Points on a hilly landscape, in no order, each with its height.
From any point a ball rolls to the lowest of the 2 points nearest to it. It stops when none of these is lower. Distance is the straight distance between rows; heights are no part of it.
delaz h=40.7: [101  82 170 117  93  94 106 183 137 123 141  70 171 145 110 146 160 141
 112 160  80 129 198]
zim h=24.9: [137 142 155 149 155 129 107 156 131 142 168  79 158 180 106 146 121 169
 112 219 109 148 134]
Sivi h=46.5: [127 102 130  99  87 113  96 140 144 114 140 120 135 103 132 127 122 138
 173 156  79 123 174]
Ripo h=62.2: [106 135 122 101  56 134 117  99 164 144 136 139 104 113 115 138  83 148
 182 132 133 178 137]
Mor h=32.2: [131  80 146 109  69 126 113 186 100 131 113 110 143 162 142 148 146 170
 140 126 148 112 179]
velu h=30.3: [159 113  96  58 161 143 138 103  91 103 140 149  91 128 168 111 149 149
 162  85 149  95 121]
visut h=20.6: [118 118 162 167 174 149  98 173 132 159 123  77 168 170 123 157 159 184
 118 185 103 128 129]
Tafo h=28.6: [117 150 144 163 213 139 108 120 166 142  87 152 141 133 120 135 163 136
 151  93 119 142 125]
keleb h=42.5: [117  96  75 158 144  90 128 112 152 169  75 135 130 157 137 122 132 133
  95 145 160 107 144]
ludaf h=23.1: [147 107  85 126 151 103 184 106 131 121 122 164 103 126 171 137 124 166
 107 136 108 105 146]
nade h=51.9: [154 112  73  94 104  91 147  81 124 108 119 141 122 133 151 113  99 129
 149 170 152  83 147]
Torar h=26.2: [135 126  90 124 156 144 153 105 100 116 124 170  70 126 132 129 165  71
 103  55 163  89  84]
soti h=41.9: [113 132 126 141  93 116 197 102 141  83 156 152 142 112 200 138 147 101
 117 118 111 142  99]
Ledi h=36.6: [157 163 162 156 209 181 108 123 105 143 137 130 124 131  78 132 135 143
 118 125 128 105 113]
lok h=29.5: [152 163 141 163 134  80  98 151 123 133 155 125 148 155 120 140 102 142
 126 203  90 146 152]
vetur h=43.3: [156  88 123 148 181 151 103 190 135 177  87 115 119 143  88 136 173 141
 132  61 104  94 158]
zuf h=46.3: [120 140  88 150 168 106 182  89 170 136  73 160 117 125 166 134 138  73
 116  98 179 171 129]
fasos h=28.0: [140 133  93  82 118 149 161  88  94  90 136 161  89 118 158 107 147 111
 140  85 177  83  88]
funes h=64.1: [103 168 156  95  92 163  84 125 139 151 130 135 124 118  61 139  94 167
 180 115 153 172 141]
sopi h=26.0: [127 172 139 152 111  91 118 119 120 105 198 101  98 108 123 120  99  57
  99 160  92 173  87]
mib h=37.1: [118 143  88 113  94  29 185 113 149 119 163 133 102 134 145  75 105  95
  85 135 103 125 112]
fegu h=60.3: [ 99 169 144 116  60 117 140  92 145 105 148 146 126 101 126 131  88  99
 158 143 139 180 104]
Tilir h=33.9: [171 100 123 126 122 164 138  93 115 114 123 131 136 110 166 112 118 106
 180  83 125  97 152]
zusu h=18.6: [122  82 123 140 155  81 105 147 146 135  94 121 186 159 143 127 137 153
 145 120 102 124 187]
Gabav h=37.6: [131 139 121 180 157 102 111 149 123 144 100 139 154 193 111 145 127 160
 102 195 163 134 112]
mer h=15.4: [136  84  97 129 184 141 129 148 127 154  93 137 132 136 186 101 136 138
 162  57 107 131 160]
migeg h=8.4: [102 123 125 149 163  98 122 104 129  89 143 139 140 112 138 127 103  98
 110 141  85 144 143]
pero h=38.1: [147 148 172 134 145 182  70 124  97 155 138 123 113 145  52 128 114 149
 130 160 159 117 100]
gibog h=33.1: [144 181 161 173 167 182 147 102 126  95 148 116 152  98 150 170 141  90
 130 145 155 136  63]
koru h=13.1: [124  63 120 119 138 152 110 147 118 136 106 127 132 146 165  90 129 175
 130 103 104 115 145]
Nitog h=44.3: [120 149 133 167 143 104 178  93 168 104 113 162 151 119 176 160 153  73
 130 105 130 148 114]
Foz h=32.3: [176  90 107  83 137 182 136 125 109 121 133 133  94 122 173 107 120 151
 192  93 112  92 143]
roru h=41.4: [128 128 146 110  90 182 142 113 118  99 150 130 146  81 170 155 174  86
 127  72 164 114 104]
vakir h=66.2: [126 113 133  71  95 156  95 131 116 144 129 143 117 110  78 113 132 168
 137  79 140 106 160]
vunap h=16.9: [135 105 170 152 133 148  99 194 120 153  95  67 187 141 125 124 145 167
 132 138 103 128 160]
Pufop h=36.9: [126  59 132  95  74  94 131 178 129 112 142  75 142 176 149 150 169 143
 135 165  97 118 193]
geri h=43.6: [113 159 101 148  83 130 152 140 118  97 127 112 160 102 181 152 127  74
  80 114 177 139  89]
fiba h=33.7: [144 123  95  71  69  62 184 102 147 112 181 139  87 134 113  96 105 135
 103 147 104 128 145]
Lenus h=66.8: [123 137 148 101 128 142  84 129  83 148 143 150 128 106  89 101 136 136
 117  50 122  88 144]
mimo h=30.4: [143  95 122  94  43 127 152 138 161 154 129 128 108 146 121 167 140 193
 145 166 140 113 163]
ruf h=26.3: [147 127 116 144 199 126 100 126 139 152 106 182  87 147  94 129 163 107
 128  67 116 119 120]
sib h=55.5: [119 169  97 141 132  98 127 101 103 118  88 163 143 124 116  94  95 107
 105 108 190 114 116]
pez h=24.3: [145  87 106 103 129  62 150 114 154  94 179 117  91 116 126 115 141 119
 115 140  50  97 167]
tuv h=35.3: [106 115 180 126 106 160  94 138 113 143 142 115 143 118 140  89  93 158
 159 106  88 164 136]
lek h=37.3: [141  92 108  57  49 109 163 141 174 137 167  94  95 158 115 175 124 170
 144 164 115 159 186]
susor h=65.3: [115 110 168  85  94 167  67 161 110 151 119 120 125 145  61 119 134 171
 164 101 147 151 148]
saf h=27.7: [145 104 116  93 105 115 192 123 126 103 145 157 111 106 167 128 108 170
 149 142  80 115 144]
Mene h=58.7: [123 159 142 111  65 164 123 103 114 102 129 148 113  92 118 139 113  92
 161  95 189 159  90]
Fitu h=64.2: [129 110 109  67  68 151 117 147 156 156 129 136 100 131 117 147 104 178
 197  98 146 164 178]
bekov h=42.3: [146  67 155 117 136 146 111 201  91 165 109  80 128 169  83 139 190 133
  99  62 118  85 147]
bek h=23.7: [113 139 146 121 106  91 118 104 143 119 186 114  88 114  83 103  92 106
 101 178  83 167 111]
vuvim h=43.7: [ 96  90 165 105  75 124  75 161 145 134 139  99 142 121 104 152 134 157
 135 171 101 139 167]
Bipur h=41.2: [131  94 200 127 135 161 108 195  99 161 140  86 126 200  52 145 184 136
  98  95 135 105 130]
relun h=39.7: [146 127 187 126 128 181  94 164  99 167 149  81 115 173  45 158 159 150
  96 144 165 115 109]
los h=31.3: [107 133 162 145 162 133  94 152 146 140 106 146 155 116 132  99 159 153
 160 103  85 107 116]
muf h=23.6: [144 111 153 125  58 145 114 145 148 146 116 135 104 151  83 159 133 160
 144 157 170 129 135]
bere h=38.2: [122 120 130  97  82 164 146 125 113 100 167 130 109  95 216 138 120 129
 156  98 112 144 124]
mavi h=27.6: [112 178 128 162 102 105 158 131 127 118 149 105 117 103 163 110  77  63
  92 175 130 159  58]
Sepeg h=16.1: [113  49 122 100 114 129 145 142 136 140 126  89 152 146 166  97 133 177
 141 123  59 111 165]
dem h=54.2: [130 141  94 130 110  76 165  82 119 112 111 150 149 124 156  95  97 101
 127 127 147 106 131]
Loza h=29.3: [107 191 115 160 137 100 185 136 153 104 111  98 148  92 151 131 113  53
  88 169 143 150  57]
zated h=44.8: [111 131  68 161 172  82 159  88 180 159  65 163 117 131 143 129 119 101
 115 147 145 156 152]
Zesar h=36.7: [117 123 156 113  76 163 133 129 132 123 147 105 136  95 178 108  95 128
 177 100  94 176 132]
sazo h=40.6: [141 135 101 178 165 109 116 132 141 174  76 156 131 177  99 117 122 129
 100 130 178 116  95]
lan h=28.9: [134 118 103  75 110  86 189  87 130  79 184 135 102  98 160 126 118 130
 113 142  74  99 154]
posen h=34.9: [145 162 165 166 176 176 135  92 119 111 122 137 149  94 110 141 107 124
 140 147 118 133 112]
vifen h=25.5: [115 207 116 171 233 171 139  96 115 127 133 120 131 132 149 129 103 128
 100 154 161 145  84]
nus h=23.2: [116 206 132 162 162 140 131 108 123 139 152 104 140 119 136 102  87 142
  99 192 147 130  83]
Tav h=44.6: [113 148  92 114  75 124 141 135 106  89 113 121 130  95 170 117 132  45
 116 117 207 117  63]
kide h=57.2: [129 201 136 145 164 150 125 112  88 113 122 148 142 132 101 116 128  64
 128 117 197 128  49]
Soze h=31.1: [121 192 146 129 250 138 124 104 157 158  98 162 125 130  81 139 182 118
 141  84 148 169 125]
sof h=39.9: [128 117 140 119  78 148 171 121 124  83 173 119 155  87 196 165 148 100
 128  98 121 137 131]
tisaz h=20.0: [115  65 110 104 145  88 159 126 151 120 142 112 134 123 143 107 149 156
 113 135  49 101 179]
tafit h=14.7: [124  77  99 145 189  78 110 111 158 143 118 115 154 142 152 140 117 120
 137 118  74 143 190]
fined h=13.0: [104 107 136 144 137 127 110 113 116 126 116 143 133 123 113 119 106 147
 101 177 122 118 121]
dima h=33.6: [124 181 100 171 151  66 104 147 130 141 116 130 138 157 117 128  98 113
 109 210 129 134 108]
tido h=31.4: [103 191 124 171 172 133 153 115 129 100 131 115 166  96 147 155 143  76
  94 168 166 145  64]
Reros h=33.4: [ 97 152 171 154 161 145 105 146 127 116 145 124 160 106 153 103 126 161
 144 138  73 145 111]
kun h=28.4: [156  93 141 149 116 137  96 155 110 154 108 139 130 173  99 143 141 160
 125 120 155  97 146]
Sako h=16.3: [125  76 151 143 122 152 119 187 131 140  89  72 162 103 117 115 129 163
 137 152  52 144 146]
fen h=19.2: [106 188 149 128 116 119 125 106 139 129 157 112 130 127 103 116  88 147
 111 207 110 163  96]
savu h=56.4: [ 99 189 100 142 173 105 130 136 100 105  78 135 142 119 116 105 117  80
 100 111 197 135  74]
bug h=65.7: [141  73 112  39  73 166 117 144 113 143 137 110 100 148 127 125 123 198
 173 120 152 131 166]
buk h=17.7: [125  86 119 137 103 126 154 115 122 109 110 158 121 131 114 131 112 177
  96 151 132  99 149]
Kuv h=42.6: [132 149 128 158 118 160 145 112 103  95 133 119 167  95 152 164 163  82
  91  82 192 126  98]
Pakev h=49.3: [138 117  92 100  81 100 112 106 118  93 151 151 106 114 152 123  98 103
 158 162 114 128 150]
Fid h=57.9: [136 174 139 123 119 147  99 103  92 113 137 154 110 107  95 126 131  58
 147  87 171 109  95]
gevul h=25.6: [138 142 123 121  60 139 124 116 149 158  97 156  90 102  83 125 105 144
 132 144 171 115 109]
Vuput h=44.7: [152 123 153 157 211 158 107 172 151 177  81  90 167 160  70 152 184 155
 134 106 129 113 155]
vobuz h=11.6: [114 118 115 155 186  71 122 119 156 129 160 124 122 132 146 115 117  82
 100 111  48 167 162]
loro h=22.7: [147 132 114 136 107 142 112 118 122 133 107 164  88 102  96 120 143 136
 116 117 153  73 108]
Lib h=24.8: [149 152 120 140 163 139 102 125 113 157 131 176  66 120  98 125 150  84
 104  85 121  81  87]
zonom h=27.3: [128 154 121 185 200 147 129 120 113 127 105 154 126 138 143 138 104 108
 106 110 165 175  96]

Where does a ball stop that starts at each point below?
susor: muf
Gabav: koru
vetur: fen
bug: muf
gibog: fen
mib: koru
Tav: Tafo
kide: muf
geri: Tafo
Nitog: Tafo
vuvim: muf
